A landscape with many valleys, sampled at points; each row gives a point and its height.
From any point a ball takes the steepest step (drop divided by distance) to one of its 4 nearest points. It stops when none of these is lower. Distance is the straight distance between rows; heights are no part of it.
j838: [ 22  25   7 -11  34   2 -11 -32]  height 31.6
j846: [  8 -23  -2  24  -3  19  10  -4]  height 34.9
j892: [ 35  23   7  14  -1   2 -22  -9]  height 43.9
j424: [-18 -12  14 -14 -23 -19   4   4]  height 35.1
j458: [  4  28 -32  -7  36  -7  -8  -1]  height 31.8
j238: [  7 -21   7  13   8  19  17 -22]  height 9.0
j44: [ 26  16   0  25  -3   8 -11  -4]  height 42.1
j196: [-22  18 -38 -20  28 -19 -20  14]  height 49.5
j136: [ 12  16  -4  -8  39  -3   8 -22]  height 28.8
j421: [-19   3  17  -4 -40 -10  -1  19]  height 36.8
j881: [-15  -3   7 -23  -6 -25   3   7]  height 67.1
j566: [ 13  29 -14  -7  41  -4  -4 -14]  height 30.0
j147: [ 33  17  13   4   3  -1 -24 -23]  height 40.7
j144: [-16 -52   5   3 -19  24   8  13]  height 8.5
j664: [  3  32 -38   1  30  -6 -11  11]  height 32.0
j233: [  4 -37   7  16  -1  43  11  -5]  height 32.7
j676: [-10 -54   7   5  -5  38  12   1]  height 8.1
j900: [ 24  12   7  12  13   9  -2 -20]  height 34.3
j404: [-18  12 -25 -24  20 -24 -12  11]  height 45.5
j852: [-22  11  26 -22 -18 -11   5  -2]  height 27.8
j848: [-23  14  -6 -30   8 -26  -7   8]  height 67.3
j501: [ -1 -17  -8  12 -16 -13   8  15]  height 31.4
j158: [ 29  30   6  -1  20  -3 -18 -21]  height 34.5
j436: [ -1  -5 -17   7  -3 -16  11  13]  height 33.7
j739: [-17   8 -20 -28  29 -22  -2   0]  height 38.3
j515: [-28   1  34   0 -45  20   3   4]  height 36.4
j209: [-25   4  31   3 -50  12  -1  13]  height 36.9
j21: [-17  -9  13 -25  -1 -20  10  -4]  height 47.9
j491: [ -2 -17   0  -5  15 -10  23 -11]  height 37.5
j277: [  0 -22 -12  24 -20   2   9  21]  height 3.4
j323: [ 12  19 -25   9  12 -10   4  15]  height 13.2
j116: [-24  16  38 -12 -25   5  10  -5]  height 33.9
j257: [-26  17   5 -41   9 -21  -6   1]  height 76.0
j965: [-15 -27   4   8 -36  -3  -2  20]  height 38.2
j138: [-21 -32  14  -3 -31   3   2  11]  height 25.9
j511: [ 27   6  11  23  -5  18 -13 -15]  height 40.5
j287: [ 8 -1 -6  4 17 -6 18 -6]  height 37.6
j581: [-13   6 -10 -20   4 -26   0  13]  height 8.2
j353: [ -8  20 -26 -14  40  -9  -3  -5]  height 31.0
j214: [  3 -33  -7  26 -17  32   4  19]  height 31.7
j835: [-23 -14  27 -14 -33  -2   4  -2]  height 12.7
j177: [ 13  -3 -15  28  -9   3   8  14]  height 22.6
j535: [ 31  39  -5   1  15  -4 -25  -8]  height 38.7
j955: [ 16   2   5   2  24   6  13 -30]  height 36.7
j176: [ 11 -22  -1  30 -11  38   2   7]  height 38.0
j210: [-12  10   3 -11 -25 -23  -5  17]  height 11.3
j510: [ 30  33   0   0  19  -1 -22 -17]  height 36.0
j822: [ -6 -38   8   0   0   6  19 -14]  height 13.6
j699: [18 19 -8  8 23 -2  7 -6]  height 24.8
j334: [ -9  14 -24 -13   9 -27  -5  20]  height 50.6
j12: [-21 -33  17 -11 -22  -4  10  -3]  height 30.1
j829: [ 19  -5   3  31 -12  29  -5  -2]  height 40.8
j256: [ 21  34 -19  11  23   0 -10  -2]  height 31.5
j470: [ -3 -40  -6  17 -16  37   6  20]  height 28.1
j416: [ -2 -10  -8   5   0  -9  13   5]  height 46.4
j473: [-22 -24  18   0 -45  10  -3  22]  height 33.3
j716: [ 27  20  13  -3  22   1 -11 -29]  height 35.0

Where does a ball stop that starts at each point below?
j196: j699
j421: j581
j838: j699
j470: j676

Call two points neighbours if one is among the 4 nearest of the other. Go from one point of each pair to the other, from neighbour to neighbour, staying as low as possible. Name the highest point that can't be avoided.
j277, j676: j214
j581, j277: j424
j835, j699: j436
j676, j835: j138
j238, j676: j822
